A landscape with many valleys, sampled at points; each row gives a point and its height.
From any point a ball rolls to the lowest of the 2 points nearest to it. It stops when none of these is lower. Distance is the straight distance between rows; heights are no part of it.
Miden (h 210): [119 101 111 140 139  87 167 175 147 110 130  73 145 102 126 128 137 167
 135 114 145 109 160 138 183 183 111 153  82 118 119  87  91 131 138 108
 104 140 154 121 159 104 172 103  99 109 121 128 165 153 139 165 145 125
 141 140 169 120]
mazok (h 525): [149 126 116 115 165 147 101  86 119 158  97 129 123  97  85  77  87  61
 100 126 112 199  78 126  86 110 156 126 179 156 132 156 120 149 156 137
  97 149 101 105 155 172 137  92 132 161 126  85  97 154 125  90  66 122
 137 121  91 145]
bav (h 577): [112 177  74 123 100 135 133 120 146 135 149 136 121 162 111 136 179 140
 145 109 102 101  79 117 135  97 143  97 130 151 136 135 158  89 153 136
 141 160 165 140 131  88 166  80  97 132  95 151 154 116 151 151  63 111
 134 108 179 110]
gitar (h 264): [ 96 129 123 135 150  76 157 168 124 127 135  95 171  78 158 163 138 160
 121  95 152 117 148 140 209 140 117 118  74 134 135 118  99 152 157 109
 120 154 161 154 147 114 143 103  93 106 123  92 163 150 142 158 152 147
 162 115 161 109]
Basu (h 424): [152 168 141 173 132 162 159 165 118 116 117 191 170  97 193 160 203 124
 115 101 123 102 137 123 175  97 129 147 151 123 138 102  94  56 149 115
 143 158 103 138 117 151 136 127 128 138 117 106 143  93 147 136 111 143
 177  92 194 140]
Taba (h 530): [ 88  98 133 164 108 161 139 130  90 118 109 160 160 125 173 161 133 101
 111 131  69 142 114 120 106  88 139 191 154 119 107 161  59  93 171  75
 137  82  74 155 139 179 143 106  38 137 114 107 133 126 149 118 118 150
 125  97 137 107]
Zus (h 504): [132 138  91 125 137 154 117  98 135 133 129 155 115 129  48  80 130  99
 109 143  83 138  80 112  74 107 139 123 195 135 133 146 135 111 148 156
 111 151 112  73 152 144 119 100 120 147 114 118  83 138 126 109  65 105
 135 111 107 133]
zam (h 566): [102 148 121 128 148 112 143 186 154 148 138 142 165  95 171 140 182  84
 139 121 129 151  61  89 105  74 154 103 106 158 105 176 123 118 157 110
 135 148 122 187  81 121 167 120  50 167 130 142 154 104 169 198 146 107
 167  81 164  63]
vudet (h 532): [160 120 100 105 160 145 129 142 177 174 114 122 146 153  93  83 127  67
 132 151  80 173  70 130  88  93 198 157 158 149  87 126 120  88 150 109
 123 138 156 124 123 171 131 108 134 154  76 133 122 141 156 124  94  99
 139 107 123 136]
rifi (h 415): [128  92 152 131 184 105 103 158  96 108 106 128 140  33 138  92 134 101
 117 143 147 163 166  85 121 161 101 146 133  93 108 137  87 170 120 139
 103 123  57 111 128 159 133 166 104 168 188  97 126 134 130 122 159 114
 141 135 101 137]
vimo (h 333): [121 101 100  90  72 145 116  78 109  87 105  77  55 182  88 103  93 148
 127 130  91 135 117 143 107 155  87 127 122  73 161 124 152 148 120 112
 129  91 111  98 166 118 167  85 109 134 130 181 135 154 122  96  77 135
  54 152  86 126]
pazu (h 582): [111 144 154 128 161 120 119 156 159 132 158 149 123  54 132 130 152  87
 117 133 145 146  30 111  78  48 109  65 112 166 138 227 137 138 143 118
 123 141 129 166  76 112 147 130  54 189 133 136 163 137 152 202 152 121
 198  81 107  51]
Bobug (h 256): [ 63 105 120 156 105 125 128 101 104 104 169 146 103 159  67 150  70 157
 101 141 127  90 127 102 101 139 102 152 133 126 118 158 101 166 131 159
 127  97 108 117 157 118  90 150  93  79 122 119  84 137 104 111 147 144
 125 121  89 104]
luzu (h 403): [ 69  69 157 163 118 121 122 130  72  92 121 119 129 100 147 152  62 141
 109 139 125 139 175 108 124 171  95 175 106  91 110 151  60 187 130 109
 112  60  60 137 156 141 115 161  53  93 151 105 116 127 125 109 178 164
 109 138  83 103]
liv (h 446): [100  74 155 140 134 133 108 143  83  94 106 135 144  71 138 121 151 125
 107 150  96 155 160 106 111 139  84 178 140  69 117 150  77 138 126 126
 139  74  58 127 129 151 118 150  61 146 161 110 125 119 154 111 141 143
 122 113 102 118]
Fomot (h 587): [140 199 105 130 121 150 128 121 126 111 144 152 100 104 139 124 195 145
 141  94 131  81  86 112 139 112 104  66 140 139 172 151 173  90 137 144
 125 195 135 121 110  75 187  98  98 173 131 153 164 107 155 164  72 107
 154 105 162 112]
pinaf (h 257): [138 110 175 145 104 137 122 162 138 126 133 154 144 194 175 157 150 148
 154 159 119  66 194 135 123 143 156 178 147 100  92  73 128  85  74 131
 197  76 135 136  92 128  86 203 170 108 130 150 103  77 106 128 199 126
  83 146 139 152]
suze (h 437): [102 143  67 142  79 150 149 107 117 122 130 132 109 211 128 127  91 116
 154 117 110 109  82  85  73 147 161 174 160 146  97 127 108 124 145 125
 102 136  95 123 159 123 202 111  80 105 124 135  88  89 133 138  91  85
 126 147 168 104]
Bilit (h 140): [136 120 147 115  96 135 118  90  70  93  83 116 130 141 147 141 136 174
 125 100 112 113 197 152 168 160  88 154 136  57 153  85 140 134 115 123
 122 116  97  80 159 143 129 114 140 125 169 122 120 125 104  98 108 166
  85 135 146 176]
mames (h 243): [128  85 118  83 116  98  90 128 125 124  90  59 106 103 117  87 146 120
 138 142 100 166 139 124  90 158  99 140 113  68 120 118 149 140 107 123
 151  94 100 126 116 132 168 114 103 183 166 157 163 120 157 113 122 116
  80 157 103 128]
tiku (h 147): [120 142 128 135  92 116 131 115  94 109 130 150 125 184 146 141 114 167
 158 134 148  91 172  97 124 176 126 138 134 113 118 102 148 153  90 159
 125 124  97 105 120 105 140 179 155 107 176 126  92  78 108 133 149 105
  92 168 142 149]
zif (h 220): [136 127 138  98 110 105 138  82  74  92  89  77 117 142 130 139  72 169
 122  84 149 142 175 170 171 184  91 116 110  79 178  96 142 182 132 101
  77 131 122  94 173 130 155  95 155 110 145 112 139 168  86 119 105 159
  82 158 126 153]
pabid (h 376): [132 125 111 107 102 161 114  66 116 112 102 131  63 140  97 120 107 112
 113 125 106 147  78 160  93 114 104 105 144 125 171 153 141 130 161 105
 118 118 138 119 147 136 148  80 120 148  98 149 148 180 121  98  58 148
  95 133  93 125]
mef (h 594): [110 125 151 130 144 142 111 111 137 128 139 159 101  66 122 138 136  98
 102 143 126 154  59 138  89  62  94  69 134 157 151 213 143 141 154 114
 122 128 122 144  91 133 116 120 100 171 118 133 169 160 138 157 129 146
 168  99  78  84]
sagu (h 418): [153  97 165 119 109 165 116 107 138 139 102 163 120 175 132 142 120 104
 121 153  93 133 137 157 125 106 153 145 154 119 130 102 120 102 115  94
 139  80 146 126 119 190  77 133 186 119  80 141 128 152 113  88 119 151
  98 132  99 161]
fipa (h 259): [102 134 139 151 128 118 113 188 133 147 168 171 157 128 132 134 185 136
 132 152 119  97 143 100 127  85 148 117 123 141  96 142 137  87 122 175
 206 103 155 168  77 101  53 187 118 118 118 141 125  92 121 149 192 125
 130 112 135 125]
Vez (h 384): [167 112 170 119 119 167  95 117 136 125 107 161  83 125 134 113 156 106
 127 158 111 125 153 136 113 118 106 123 150 100 152 120 138 103 104 126
 138 101 124 105  97 160  83 143 179 154 106 161 154 138 117  97 115 138
 112 141  93 148]
dolar (h 304): [112 142 148 151 157 127 128 179 130 145 173 181 159  81 116 144 194 145
  99 135 129  85 143 118 154  69 132  98 147 146 131 148 127  86 137 176
 192 136 158 147  91 105  53 174 119 116 126 124 125 124 128 139 176 148
 172  89 122 114]
Zozi (h 409): [125 180  73 140 124 127 155 125 131 152 141 121 149 169 152 110 112 110
 154 102 152 145  81  90 118 127 176 129 132 176  96 122 124 129 153 135
  91 175 106 140 143 114 201 111  99 124 138  97 109  75 143 151  88  85
 147 133 203 117]
Gurom (h 433): [173 140 119 122 165 131 133 191 209 171 139 120 152 121 124 128 176 100
 142 144 123 134 100 151 154  80 176 129 129 164 130 130 140  59 143 119
 172 164 215 150  94 130 101 132 157 126  60 158 164 139 166 156 146 117
 161 100 138 124]
nugug (h 285): [159 136 135 130 109 126 160 133 145  96 121 107  73 180 134 141  82 163
 159 129 169  77 167 142 142 201 121 143 110 121 138  72 117 125 103  97
  79 122 160  79 126  93 186 141 185  85 116 175 148 145  97 159 137  99
 106 179 150 119]
zep (h 269): [119 105 118 150 156  96 156 207 179 116 161  94 122  91 110 115 156 147
 129 120 151 107 136 118 150 158 119 151  87 149  84 108  92 110 134 119
 112 144 159 128 126 100 171 147  88 112 118 163 161 141 143 186 161  89
 174 132 173  91]
Dud (h 351): [106 146 133 163 146 128 130 148 101 112 158 175 148  63  85 113 193 162
  84 116 106  76 151 115 168 101  79 118 160 126 161 151 108 100 136 184
 167 150 122 112 150 106  67 126 100 125 141  99  98 141 118 113 127 161
 173  82 115 140]
terog (h 282): [136 113 141 120 160 117 122 124 137 158 132 132 140 136  79 111  82 115
 122 163 147 148 146 140 119 123 162 127 150 140 106 128 119 159 110 147
 117 118 144 125 144 153  58 158 185 106 116  92  80 150 104 119 149 122
 132 141  90 153]
Vivov (h 453): [124 164 143 183 113 150 156 146  86  87 112 174 132  90 219 170 155 141
 132  93 153  92 153 105 180 140  96 128 131 128 151 119  80 113 137 100
 100 154  77 127 129 127 173 128  82 126 143 115 154 104 142 150 118 126
 167 118 188 114]
Gosez (h 421): [180 135 132 112 116 143 122 153 140 103 117 110 103 127 138 102 180 144
 157 122 113  90 158 145 129 168 111 151 138  86 143  69 145  84  99 127
 133 140 139  90 110 105 162 123 157 136 124 174 158 112 130 119 116 107
 100 141 154 150]
Nof (h 363): [141 140 147 123 131 121 122  97 119  89 126 106  50  72 113 139  90 150
 105 123 183 123 126 166 153 158  51  68 103 130 200 154 146 162 134 126
  88 157 142 115 138  89 147 106 138 141 130 140 181 201 115 138 107 145
 144 137  87 118]
goro (h 439): [ 91 131 132 121 139 102 105  83 103 145 154 128 152 105 127 122  99 119
 112 127 146 170 100 109  87  86 120  58  91 173 115 196 148 193 133 160
 128 109 119 177 116 132  85 120 115 122 150  83 116 114 112 118 160 151
 141 120 102 102]
naluk (h 450): [146 115 129 126  73 152 129 130 128 103 131 127 118 198 164 139 175 150
 177 140  77  61 161 132 113 150 100 187 140  85 117  82 138  70  87 109
 184  94 123 112 110 104 172 136 118 114 129 176 145  70 143 104 137 124
  98 135 181 126]
kubib (h 472): [120  53 143  82 141 112 105 123 129 152 105 101 169 145  97 107 129 127
 125 165  68 168 169 135 119 134 152 177 144  74 100 105 140 138 101 140
 170  64 118 130 140 170  61 148 160 143 133 126 100 124 127  77 156 142
  71 136  78 171]
nos (h 339): [152 141 124  92 156 105 125 102 144 182 115 104 151 149 117 103  71 104
 144 129 159 178 120 139 120 140 189 113 106 168 116 123 160 181 123 143
  96 142 142 134 137 135 113 121 189 125 129  92  87 133 110 118 135 115
 114 139 122 155]
ruri (h 395): [119 130 118 120 113 131 129  75 118 100 112  93  65  98 107 133  81 140
 104 121 134 140  98 160 126 142  75 101 114 128 183 160 128 155 164 115
  88 144 123 114 176 111 170  72  86 126 116 127 166 192 116 120  71 146
 109 137  90 107]
dudom (h 486): [124 125  90 139 133 161 126 122 154 118 153 159  91 137  39  81 158 117
 127 142  78 102  70  91  43 108 127 125 192 124 116 164 131  97 135 167
 129 152 105  76 139 106 141 121  92 146 124 161  93 120 144 142  80  92
 136 109 117 103]
gupit (h 281): [146  89 115  83 101 113 134 109 118 100  85  57  88 149 116 112  69 146
 137 122 122 143 140 153 146 185  98 154 111  72 156  87 124 147 126  87
  77 100 127  94 178 134 192  87 137 112 125 160 158 165 106 117  89 136
  66 169 120 134]
zolu (h 463): [107 147  58 143  86 159 142 123 141 113 157 137 101 186  79 100 159 141
 144 131  73  78  85  88  71 132 137 162 170 118 101 128 125  86 132 150
 140 135 102  98 148 104 191 102  74 119 124 175  93  89 153 139  76  86
 119 113 157 102]
bogo (h 185): [131  74  93  76 136 101 109 146 159 142 114  56 132 136  96  74 147 109
 153 142  66 173 119 124  94 144 135 166 122  71 101 108 136 119 113 119
 147  97 133 128 141 139 145  96 119 162 129 161 141 120 155 115 118 105
  75 142 115 139]
Gopa (h 342): [132 114 151 126 134 131 118 129 137 115 129 142 102 114  85 125 135 145
 124 156 144 107 162 136 127 147 105 117 129 101 141 115 133 142 113 152
 130 111 150 100 130 112  74 148 171 119 118 141 118 148  98 120 144 134
 107 145  97 149]
Bodup (h 648): [100 168  94 148 107  94 161 106 118 135 156 115 161 171 153 162  82 167
 142 103 175 120 127 118 154 143 143 102  93 164 120 128 131 169 140 127
 102 147 141 151 154  98 137 114 118  66 126  85 117 111 115 153 134 136
 129 138 175 118]
bura (h 657): [ 92 156 116 151  81 142 141  92  85 122 128 155 152 179 160 182 102 154
 132 105 131 106 134 120 159 120 134 130 130 141 126 125 116 137 146 127
 120 126 114 151 154 142 123 117 102  88 110  91 120 111 121 124 110 155
 120 127 160 138]
Relun (h 368): [179 126 144 117 182 120 137 165 190 147 111 101 133  75 133 131 139 125
 113 115 153 128 153 192 208 125 140 128 121 145 166 100 145  96 126 105
 132 178 216 102 130 120  82 130 199 128  91 129 147 185 138 132 124 146
 164 136 112 170]
Bapu (h 491): [142 106 127  89  52 156  99  79 109 122 111 109  85 224 147 119  96 115
 170 155  94 112 115 122  64 149 114 149 153  94 124 107 159 135  73 111
 154  73  89 114 108 131 185 130 141 136 161 177 110  83 140  81 114  95
  62 175 113 131]
foron (h 394): [183 150 143 129 128 142 124 170 166 110 146 145  73 109 144  99 181 138
 150 127 165  75 150 122 145 169 116 118 138 128 142  88 152  91 106 150
 125 172 152  81  94  83 153 155 182 146 136 179 152 114 125 147 140  89
 134 149 147 143]
pubo (h 588): [111 146  78 102  95 111 135 131 165 147 159  93 117 193 103 122 154 141
 160 128 107 120  90 127 120 114 155 111  97 146 119 123 166 110 129 125
 156 124 207 157 122  80 159  90 113 110  79 174 165 128 145 155 106 119
 100 128 147 119]
gim (h 523): [130 133 129  95 106 118  91  80 137 155 119 109  88 153 129 100 110 107
 156 158 162 176 107 105  62 137 136  88  87 147 123 151 192 172  99 155
 129  94 122 160  80 105 146 125 148 163 158 162 141 114 115 129 140  99
  84 157 103 117]
muf (h 482): [140 159 109  93 150 134  96  50 128 165 129 116 106 120 103  95 103 104
 111 117 148 188  77 163  95  92 131  40 116 189 156 175 202 170 138 162
 124 143 138 138 113 131  96  94 167 175 139 105 117 161 123  95  82 143
 136 121  89 131]
gemit (h 406): [169 133 129 108 173 144 123 159 182 157 118 121 135  86 112 118 185  91
 112 134  97 140 110 173 157  82 145 126 154 138 150 126 146  69 148 117
 150 164 189 122 111 146  95 106 171 158  80 137 157 172 157 128 104 137
 166  93 113 154]
zon (h 497): [127  63 132 121 143 125 118 143 131 120 110 117 147 143  75 105 124 138
 106 158  77 137 175 117  99 155 142 218 172  59  93  94 109 119  80 151
 151  89  85  89 160 164  86 179 150 121 148 125  64 111 128  78 147 119
  94 135 104 166]
zib (h 508): [136 119 129  94  69 133  91  96 134 153 132 103  87 202 148 105 115 109
 182 161 123 140 113 106  63 147 139 114 105 129 109 127 183 142  78 132
 165  69 120 143  78 116 153 139 148 159 153 187 141  90 128 116 146  89
  67 171 103 122]
Gaki (h 518): [163  91 137 120 138 160 121 135 136 125 107 144 122 159 100  91 127 106
 139 170  76 135 153 118  83 157 156 201 183  78 106  86 115  90  71 146
 137 109  88  81 134 175 111 161 176 145 133 132  76  99 125  72 130  89
 110 137 103 173]
gigal (h 260): [158 156 139 137 155 122 150 111  93  96 120 123 128  76 137 135  91 147
  98  77 195 121 169 150 191 176  99 110 133 129 162 102 118 172 140 113
  48 199 106  82 169 129 140 119 166 108 166  77 103 140  97 130 108 141
 155 144 146 159]
fup (h 647): [143 182 121 155 171 137 158 150 157 170 151 155 188 101 161 193 127 123
 102  84 180 135 104 141 194  81 162  83 128 193 128 148 132 111 150 116
 149 191 173 163 116 130  86 147 152  95 120  70 119 117 154 122 155 143
 197 101 153 125]
pomo (h 622): [175 160 158 114 163 152 103 145 143 164 142 180 138  59 189 150 177  99
 104 123 147 151 108 137 154  58 149  60 136 170 164 166 173 109 134 150
 157 170 140 151  63 140  76 147 193 183 123 128 147 136 134 125 146 145
 172 110  85 148]
Vun (h 639): [ 91 171 126 142 120  91 154 110 136 129 168 118 153 156 138 184  82 179
 124 107 183 107 129 142 181 120 133  75  69 174 133 147 146 177 131 124
 123 140 185 160 139  87  92 118 136  68 116 106 129 126 109 150 168 169
 140 131 143 118]
Rubu (h 473): [124 127 126 102  26 163 115  68  94 102 108 124  96 236 176 161 119 164
 168 120  92  80 138 138 122 138  91 142 132  88 151  89 162 106  97  92
 162  75 107 119 120 115 182 111 134 118 140 171 138  90 125  89  99 140
  57 157 156 140]
Bov (h 552): [155 115  99  99 118 135 135 138 156 152 116 105 137 150 147 100 155  75
 159 122  74 165  69 140  97 108 157 144 132 127 118 122 132  86 155  79
 133 121 161 149 108 153 191  61 110 158  76 174 181 133 171 135  83 115
 112 114 153 124]
tifeb (h 176): [152 121 132 114 185 103 131 123 115 134 130  98 138  85  75  95  88 147
 106 122 164 142 160 152 160 182 120 121 139 115 131  99 133 170 127 157
  65 175 122  71 163 131 115 133 183 122 178  79  70 163  88 116 125 128
 133 145 105 164]
feku (h 608): [134 119 172 128 150 155 117 146 122 133 126 188 148  54 163 145 194  95
  96 137 114 157  97 138 117  43 106  78 157 138 160 180 126  97 156 114
 149 126 115 156  68 157  82 139 136 191 119 129 168 142 146 142 136 156
 176  84  87 110]
kofe (h 289): [117 100 133 111 129  93 107 139 115 104 127  77  92  82 112 103 140 143
 135 137 134 132 149 110 107 171  72 118  95  88 135 138 138 160 116 144
 129 108 101 125 126 103 170 130  92 166 176 157 175 133 140 138 141 115
 103 146 101 107]
ketur (h 157): [ 96 115  82 131 116 128 135  95  93  94 157 121 114 157  23 119  87 174
 104 121 100 106 117 119  97 155 109 153 154  91 139 121 115 149 132 172
 105 145 103  70 205 119 109 112 112  76 138 116  52 158  92  96  94 126
 106 122 105 124]
lazef (h 375): [130 121 154 150 185  92 113 145  97 130 133 130 147  39 134 101 108  96
 108 134 197 174 138  92 119 146 109 107  92 150 105 161 101 188 123 144
  86 142  79 143 116 140 133 155 101 137 185  81 118 121 116 143 179 126
 166 132 122 115]
Doki (h 634): [168 160 161 125 181 138 108 149 147 172 126 157 167  58 201 169 131 104
 105 105 188 175 122 148 193  74 146  65 113 184 151 160 154 136 129 118
 137 176 149 159  92 146  76 145 182 138 129  88 133 127 143 122 162 148
 199 115 110 142]
gigup (h 52): [106 127 146 128  71 140 117  59  49  94 101 144 134 182 171 166  98 170
 145 114 121 111 181 119 138 164  90 144 146  85 140 113 149 164 100 124
 122 107  67 116 148 144 136 149 132 110 181 107  96  92 105 102 121 145
  76 156 127 158]
nen (h 414): [125 148 158 127 155 124 117 105 127 148 134 148 144  94 170 134  86  90
 118 128 192 189 100 112 106 104 128  75  72 192 123 180 132 188 135 126
  94 133 109 172 101 146 118 137 129 138 148  88 130 110 111 143 161 128
 160 128 129 107]
fibo (h 549): [ 93 127 126 157 121 134 136 159 108 137 123 158 186 101 166 138 177 104
 130 125  74 140  85  99  93  83 139 145 143 124 110 175  84 102 166 108
 142 108  82 163 110 149 147 122  25 168 131 114 137 101 162 171 126 132
 151  76 148  87]
rekot (h 218): [141 155 131 149 118 114 153 138 128 103 144 150  94 166 132 134 104 169
 158 127 194  64 173 113 128 193 132 130 121 140 122  86 139 139  98 154
  80 156 121  95 125  81 145 184 197  89 149 147  94 110  89 162 159  96
 122 169 151 136]
sog (h 481): [129 128 159 172 132 152 157 152 121  88 117 161 108 106 167 161 117 115
 118 127 146 107 150 132 146 140 110 169 135 128 130 117  68 107 135  98
 100 121 108 117 125 154 155 141 104 106 111 131 153 136 127 141 144 132
 154 132 149 114]
zureg (h 462): [117 159 132  99 136 102 107  45 101 136 143  93 110 104 120 110  86 136
 106 110 179 169 105 152 109 121  91  24  77 172 165 184 196 202 130 152
 110 137 128 161 137  98 109  81 142 153 162  89 140 141 107 109 115 159
 122 128  90 118]
Famo (h 311): [127 126 137 134  91 134 142 123 121 151 118 153 173 233 153 152 131 136
 157 146  97  90 179 128 139 125 193 185 158 105  97  75 135  89 101 133
 180 102 124 145 133 158  88 165 175 116 124 116  84  92 112 115 150 124
  88 140 145 165]
Bog (h 315): [154 162 148 151 162 130 133 105 105  98 120 120 102  56 157 148  67 130
  90  83 205 139 138 151 180 154  74  89 101 165 186 146 125 179 135  98
  57 193 130 117 144 115 155 118 153 123 137  85 153 166 123 130 117 148
 183 130 114 138]
zil (h 613): [105 106 125 120 124  86 133 129 174 160 143 104 144 157 123 143  85 123
 142 150 162 157 107 125 125 116 164 129  54 167  95 142 126 170 130 114
 134  75 200 185 113 113 109 127 123  81  92 132 139 133 125 162 180 133
 121 142 128 101]
gepo (h 319): [128 149 151 146 159 105 152 151 128 127 136 112 165  81 141 164 138 161
  88  92 160 121 156 175 228 126 111 110 121 136 167 111 107 136 141  96
 131 170 191 127 146 124  82 116 155  97 108  89 141 179 123 120 136 177
 166 119 138 147]
pas (h 354): [163 151 142 136 127 148 157 133 134 162 120 156 172 192 174 157 140 127
 137 119 104 102 164 154 173 106 205 160 167 132 117  75 130  62 139 122
 159 141 150 150 145 165  72 142 191 124  94 101 106 106 116 117 125 144
 112 113 161 181]
Gogod (h 627): [109 126 164 128 134 104 128 121 151 132 145 131 134 110 146 174  93 144
 124 130 178 133 127 156 166 110 118  88  56 163 140 161 137 174 125 113
 130 100 196 176 105 116  81 141 140  82  96 129 172 162 114 154 186 166
 139 135 102 104]
bolu (h 601): [102 104 122 107  93 104 113 137 158 157 137 106 143 188 148 141 129 112
 164 141 111 155 107 130 115  98 169 132  80 143  93 133 129 142 129  98
 164  72 175 201 100 134 135 114 114 115  88 167 173 123 134 146 157 124
 101 141 140  98]
Gosi (h 392): [144 160 115 170 127 153 168 149 111 144 108 162 205 150 174 163 178 115
 138 104  96 119 155 125 169 101 184 177 162 115  97  76  98  50 157 118
 168 147 117 161 152 174 103 137 139 141 117  85 111  84 148 112 117 143
 152  94 201 168]
Zel (h 551): [155 119  88  86 152 128 116 116 194 170 126  96 110 166  54  72  93  76
 141 157 108 171  87 144  93 124 192 134 142 147 110 106 147 115 131 137
 131 134 183 114 129 134 129 101 170 132  74 150 115 158 136 114  86 101
 115 131 106 133]
luv (h 324): [ 64 111 136 167 120 125 117 173 115 138 158 162 153 139  94 124 149 125
 122 152 104 114 126  78  87  96 146 153 137 129  77 166  94 126 127 164
 176  75 104 166 100 124  72 194  53 109 138 126  91  92 134 139 192 125
 146 106 129  79]
vikul (h 348): [ 92  79 132 141 142  90 130 147  93  80 136  94 109  69 107 118  80 163
 110 136 145 113 166 104 121 196  67 147  97  89 122 145  83 181 130 140
  81 101  61 105 163 101 168 156  73 116 189 129 120 140 117 135 168 123
 116 141  99 103]
Zeda (h 325): [ 43 101 128 162  81 128 137 125  90 128 156 140 149 186 107 169  86 157
 119 140 111  99 144 101 107 120 130 166 123 119  84 162  86 160 125 138
 159  61 101 172 146 132  85 173  59  76 131 111  74 110 114 121 186 156
 111 120 116 100]
lereb (h 385): [124 152 136 152 116 148 125 123  94 100 144 168 131 108 107 160 190 192
  93 104 100  56 188 148 184 107  67 124 144 103 183 120 131  74 129 162
 162 138 132 104 155 104  70 118 131 103 125 116 125 144 103 110  98 192
 151  89 144 166]
sovu (h 318): [137 131 131 148 178 102 135 193 156 123 146 133 130  55 121 102 173 120
 127 126 174 123 138 102 159 140 121 113 117 160 104 124 115 129 134 149
 105 172 143 125 107 107 145 159 119 139 149 133 129 132 150 164 168  91
 188 131 146 120]
naboz (h 181): [ 99 108 144 139  93 116 109 170 130 144 153 148 147 199 152 150 167 143
 162 168 109  86 160 104  98 120 156 161 117 121  73 118 131 104  89 147
 221  65 140 173  71 103  91 201 120 102 131 170 118  71 123 136 210 116
  89 140 138 116]
noda (h 503): [151 145 111  95 177 107 111  98 132 160  98  81 125  79  91  76 105  97
 108 118 142 197  91 153 118 124 137  95 123 161 146 143 160 165 147 129
 105 171 128 119 142 138 155  71 137 166 147  99 131 174 148 109  68 131
 139 134 102 135]
vetag (h 379): [143 149 105 112 170 105 132 138 156 166 112  96 155 122 141  93 121  92
 153 123 154 182 109 111 122 135 178 129 105 161  93 114 135 145 136 136
 103 158 127 142 123 140 164 117 140 139 146 105 120 101 144 144 111  90
 136 138 163 132]
Mav (h 564): [151 157  94 122 102 149 145 133 155 134 117 112 120 173 165 115 158  98
 168 109 107 132  81 129 114 119 154 130 137 143 127 104 124  93 146  85
 116 155 146 141 111 125 224  76 117 149  98 168 183 105 165 142  57  94
 120 121 187 109]
fazer (h 49): [111 120 102 144 149 126 152 124 114 107 144 115 129 106  42 117 105 164
  91 109 121 112 135 138 152 161 108 138 160 114 130 105 104 138 147 160
  86 177 116  66 199 123 106 111 141  96 146  93  60 161  99 106 101 127
 147 119 121 133]
gozes (h 449): [146  87 164  85 119 139 107  94 120 154  84 124 145 165 115 122  97 120
 120 149  62 164 170 163 134 122 158 153 154  78 127  92 148 139  94 118
 134  83 125 116 141 195  55 132 196 151 126 117  94 149  97  67 131 149
  70 137  70 194]
temul (h 360): [158 163 134 162 158 131 147 180 185 124 158 155 104 104 128 128 163 141
 135 127 186  76 137 131 161 147 140 113 122 178 124 114 133  93 118 149
 118 180 169 110  94  88 126 180 175 114 123 162 131 124 132 166 153  91
 186 133 169 123]
gon (h 509): [132  99 138 163 119 156 160 150 128 108  87 140 138 117 180 152 112  81
 120 128 107 152 110 130 117 120 152 196 147 115 118 123  43  86 162  61
 108 110  94 127 139 177 175  96  69 115  82 124 156 139 137 134 112 136
 144 122 148 101]

For each start below, name the point where the ball stops.
foron => Miden
zon => terog
noda => lazef
pomo => naboz
Taba => naboz
Vun => bav
pabid => gigup
Nof => fazer
dudom => terog
zib => Miden
Gaki => terog
Gosi => naboz
liv => bogo
gemit => Miden
